Points on a hilly landscape, in no order, each with its height.
A climber steps from a point to the highest of its 2 nearest points, and stops where none of them is higher. Distance is the straight distance between rows; heights are no part of it.
Q25 height 2.30: [  1  10   2   2  -9 -23  22   0  13   6   0   1   7   0  -2   4   9   9
 -12   3  -3]
Q983 height 1.92: [ 13  -8  -7  -2   5   0  -9 -15 -39   5   7   3  10   3  -2  -1   7  13
  -3  -9 -10]
Q793 height 5.32: [-22   2   3 -26  10  12  -5   7   8   3   0  -7  15  -2  -6  10  -6   3
   3   2 -21]
Q724 height 3.93: [ 14 -30   7  -2   9  19  10  10  14   9   8 -13 -14 -19   9 -20  -9  -6
 -14   7  10]
Q997 height 4.03: [ -3  -8   8  -4  -5  11  -1  -3 -16  -3  13  -7   0   3   6   1   0  -7
 -15  -7  -3]
Q925 height 3.36: [ 14 -27  -9   1  11  -7   6 -10  -2  13  -7  -5  -2   1  -7 -11  -7  15
 -19  10  -7]
Q603 height 2.47: [  5  -3   3   8   6 -24  15 -12  -5  10   7   3   6  10   8   3   6  11
 -17   7   5]
Q187 height 3.13: [  8 -34  -7  13   5  -6   8  -7 -12  18  -3  11   4  -1   3  -4  -8   4
 -12  13   3]
Q433 height 5.17: [ -8  16  20  11  -4  -4  -9  -9   6   7  11   7  -9  -1  -7   8   5 -16
  -1 -24  20]
Q523 height 1.26: [ 19   2   3   8  30 -12   7  -6   5  25  -5   9 -14   7   2 -14   4  -4
   8 -11  24]
Q817 height 3.20: [ 32 -13  -1   9  -6   5   5  -4   3   1  20  -4 -34   1  17 -16 -16  -5
  -1  -4  12]
Q964 height 2.81: [  7 -18  -8  11  17 -14  10  -4 -14  22   1  12   1   9   9  -2   2   0
  -3   8  20]
Q689 height 3.40: [ 14 -18   7  -6  -1   4   9   9   0  -7   9 -19   1 -27  -4 -27  18  10
 -10  11  -5]
Q723 height 2.14: [ 16   4  -4  -7  -2   5  -7  -7 -35  -3   8   2  22 -11  11 -12   4  11
  -3  -6 -20]
Q525 height 3.55: [ 23 -16   4   0  10  15   4   1   7  10  12 -12 -24   1  11 -17 -16  -9
 -11  -7  11]
Q533 height 4.61: [  7 -13   2   4   0  -1  -5 -15 -25  -3 -11  -2  13   1  16  -4 -17  -3
 -14  25  -9]
Q320 height 4.74: [ -6  12  -4 -11 -12   4  15  20  17   1  -5  -5   3  -1  -5   7   0 -16
   5   3   0]
Q41 height 3.96: [ 21  -4 -10 -14  -7 -11  14   5  -3  -7   7  -5   9  -9  11 -26  -6  16
  -1  24 -23]
Q414 height 4.55: [  9   6  10  13  -2  -8  -2  -3  -6   6   6   6 -13   2   1  -9  13 -13
  -2 -20  18]
Q147 height 3.63: [ -5  20  -1 -12   3  -4 -11 -12 -14  -7  14  -5   0  17  -1  15   3  13
   1 -14 -11]
Q745 height 3.60: [  0  27  -1  -9 -10   2  -3   6  13 -16 -14 -17   5  -6 -22  -4  15   1
   4  -6 -12]
Q447 height 1.43: [ -4  14  -1   2   1  -3  -2  -2  32  12 -18   6  -7  -4 -24   4  -1 -15
  12  -6  15]
Q860 height 4.16: [  8  24  -6 -10 -10 -12   9  13   5  -7 -11  -7  -1  10  -8  -4   9  -6
   8   4  -4]
Q755 height 4.21: [  0 -20   9   0   1  10  12   9  18  -2  -1 -14  -7 -11   7 -13  -3  -4
 -21  10   3]
Q672 height 3.85: [  9   4  -6  16  -6  -9   3   2  -3   8  -2  19 -14   0   2   1  11 -11
  20 -18  18]
Q37 height 1.00: [ -3 -12 -10   8  -7  -8   8   7  20  -4 -23   4  -7  -4  -9  -9   3   6
   1   5  -7]
Q394 height 2.76: [ -6   8   4   3 -10  15  -6   6   1  -6   8  -5   7 -23 -24   6  25   7
   5 -27  -2]
Q653 height 3.67: [ 16 -16  -7  -5  -1  -6  10  -2   4  -6  -6 -14   1  -5   5 -21 -11  13
 -14  26 -19]
Q494 height 3.65: [ -5  15  -1  -8 -13   6   5   9  -5   1  23   1  -8  10   3  21   2 -12
   6 -22   5]
Q396 height 6.04: [-16  19   9  -5 -14   3 -12   3  12 -24 -10 -10  -6  11  -2   7  -9 -13
   2  10  -7]
Q623 height 3.30: [  3  15 -13  -6   8 -12  -3  -9  -5  -5  -5  -2  -8  20  -6   9   9  19
   4  -8  -8]
Q909 height 1.71: [ -6 -10  -9   0  10  -3 -11 -13 -26   8   5  13   9   8  -7  13   9  15
   7 -14  -7]
Q570 height 3.39: [ 15   5 -15  -5   3 -15   5   6  -9  -3 -10   0  -4  13  -4 -11  12   9
  10   5  -6]
Q421 height 5.29: [  7   6  -4  -1  10 -15  -2 -23 -22  -2 -10   3  17   2  25  -4  -9   8
 -11  24 -10]
Q962 height 1.96: [-12  19 -15   5   5 -13   0  -2   9  12  -7  10   2  11 -10  28   3 -12
  25  10  20]
Q663 height 3.84: [ -8   4   1 -10  -4   8  -4  -1 -10  -4  17  -6  -2   8  -1  13   4   1
  -3 -19  -7]
Q875 height 4.09: [-15  -8  -6  15   9  -7 -14 -14 -12 -12 -22   6  -1  15   8   5  -3  -1
   8  22   5]
Q513 height 2.56: [ -9  16   4   6 -15  16 -17  -2  -5 -19  11  -5   9 -13 -15  11  16  18
   9 -23 -15]
Q395 height 4.27: [  7 -11  11  -2  -1   0   3  -7 -25   5  10  -6  15   4  13  -4 -12  -7
 -25  17  -3]
Q633 height 3.16: [  7 -10   4   2  -7   1  15  11   0  -1   9  -5  14 -31  -6 -10  27  19
  -6  -6  -9]
Q249 height 2.11: [-10  32  -6 -18 -10  16 -13   5   2 -12   0   3  26 -29   5   7   2  10
  14  -8 -24]
Q411 height 4.47: [-12 -14   8  -2   8  14   7   5  24   2  -5 -10  -9 -16  -5  -1   4   0
 -13  -6   2]
Q240 height 0.76: [ 8  7 13  9 19 -7 14  0 21 23 -3 14 -6  5  7 -3 -8 -8 -2 -9 24]
Q86 height 3.83: [-11  13  11 -11   9  12  -8  15   5   2   0  -4  -9  19  -1   1  -9 -25
   1  -5  17]
Q743 height 5.30: [ -1 -20   2  17   4   5 -16 -19 -20  -8 -15  -2  -5  11   6   1 -16  -6
 -12  20   6]
Q639 height 4.72: [-11 -12  13 -10  21  22  -2   1  21   9   7 -13 -10  -4  -4   1  -7   1
 -18 -14   7]
Q134 height 4.80: [ -7 -16  -7  -9   5  10   0   6 -10   2  -7   4   2  17  11   5 -15  -8
   0  13  -4]
Q769 height 5.09: [ -9  18  -4 -27  -3   6  10  12  10   4   2  -8  17  -6 -10  14   5   0
   5  -2 -17]
Q819 height 2.92: [ 33 -10  -2   7  -9  -6  -1  -8 -18   0  24 -11 -24   2   2 -19  -7   0
  -8   1  12]
Q619 height 5.54: [-27 -10   8 -13  10  19 -19  13  17  -4  -4  -7  -1   4  -9   8 -16  -8
   3   5  -4]
Q629 height 0.85: [  8 -19 -14   2   1  -4  11  12  14   1 -18   2 -15   9   4 -15 -11  -1
   1  16   0]
Q97 height 1.48: [-20 -18   2   6   8  -5 -10 -14 -14   8  -3  18  17   2  -2  12  -2   7
  -1   5  -6]
Q602 height 2.43: [-12  15 -13  10  -6 -14   3   1 -10  -7 -13  10   7  11   4  20   8  -9
  26  15  10]
Q594 height 6.51: [-20  13   3 -12 -14  10  -5   7  13 -22 -11  -6   7  -4   8   9 -11  -6
   8  13 -21]
Q730 height 5.03: [-15  -4  18   2  18  14  -8   0  27   9   6   4  -9   6  -1   9 -23  -4
  -8 -13  16]
Q595 height 2.34: [ -8  23  -4  -5 -11  14 -21   3  -8 -15  -1   2  17 -12 -11   6   7  12
  21 -14 -22]
Q408 height 2.94: [ -1  -5   0  -1   0  12   9   7   3   2   9  -5   8 -27 -16   4  27  19
  -2 -23  -7]
Q579 height 2.44: [ 23   2   0  -6  -9  -9   3   7 -32  -4  18  -1  13  -3   3 -26  13   4
   3   6  -7]
Q701 height 5.61: [-15   8  13  -1  -2   8 -15   1  19  15  13   6  -2  -9 -19  16  -3 -18
  10 -19  13]
Q477 height 3.11: [ -8  -6 -11  15   0 -10   0   1 -13  -6 -20  11   0  12  10   5   5  -9
  18  17  10]
Q463 height 1.67: [ -9  19  -1   2  15  -8  -6  -4  23  22  -5  11  -1   8 -19  19  -6 -12
  18  -1  26]
Q676 height 3.64: [ 21  -5  -4 -10 -11   3  14  12  -4 -12  22 -10  10 -27   6 -26  11  25
   3  16 -18]
Q777 height 2.03: [ -6   8   6  14 -21  -4   2  -7  10 -20  -6  -3   3 -12  -6   0  12  14
  -8  -6 -12]
Q779 height 0.62: [ -1  10   6  13   7  -6  10   1  24   8  -7  12 -12  13  10   9 -13  -7
  -3   0  24]
Q70 height 5.33: [-18  -5  16   1   2  23 -15   3  22   5  15   2 -14  -9  -1  15 -11 -13
   8 -22  11]
Q17 height 1.19: [  0   9 -16   4  -2 -12   3   1  19   4 -25   7  -5   2 -25   3   8   7
  11  -3  -1]
Q158 height 0.55: [  0  -6   4  12  -6  -1  10   2  13   0   4   8 -14  11  18   5 -14  -8
 -12   0  14]
Q486 height 2.71: [ 27  -8  -5   3  -7 -11   1  -5 -32  -3  18  -5  -6   7   6 -14   2   0
  -3  11   5]
Q752 height 3.31: [  8   4 -14  17 -24  -4   3  13 -10 -11  -4  15  -6   2   1   1  12  -3
  21  -9   4]
Q338 height 5.74: [-21  11  11  -6  -5  11 -22  10  17 -12   0 -10 -12  12  -9  11 -12 -18
   7   1   4]
Q328 height 5.27: [-18 -22  -6  -5   4  18 -14   5   2  -4 -10   1  -7   5  -3   3 -12  -4
   6   0  -8]
Q61 height 2.17: [ -6  17   5   7 -15 -13   8 -10  17 -10   3  -5  -4   1  -7  13   6   8
 -11 -10  -3]
Q884 height 1.79: [ -4   6   0   4 -16   1   1  -3   0 -18 -10   9  20 -21  12  -6   3  14
   0   3 -25]
Q605 height 4.44: [ 21  13  -5 -14  -1 -16   5  -4 -16  -5   3  -3  12   2  24 -17  -8   6
  -6  23 -15]
Q684 height 4.23: [ -9  -2   6  -7  16  10  -9   9 -12   2  -5   1  -1  26   6   1 -12 -20
  -2   8  19]
Q52 height 2.16: [  1  -3 -10  13  30 -17   4  -9  -8  22  -5   7  -3  10   2   3  11  -1
   9  -4  27]
Q780 height 1.54: [-20  -8  10   6 -12   2  -8 -10 -10  -8  -5  13  23 -15   8   4  -1   2
  -3   4 -18]

Where does a climber stop that starts at each point below?
Q684 => Q594
Q447 => Q743
Q97 => Q701
Q819 => Q701
Q25 => Q421
Q769 => Q594
Q623 => Q421
Q411 => Q701
Q752 => Q701
Q689 => Q421

Two climbers start at each pair of points below. Name the first point that both come to, or write never.
Q513, Q780 => Q41
Q320, Q779 => never
Q777, Q595 => Q41
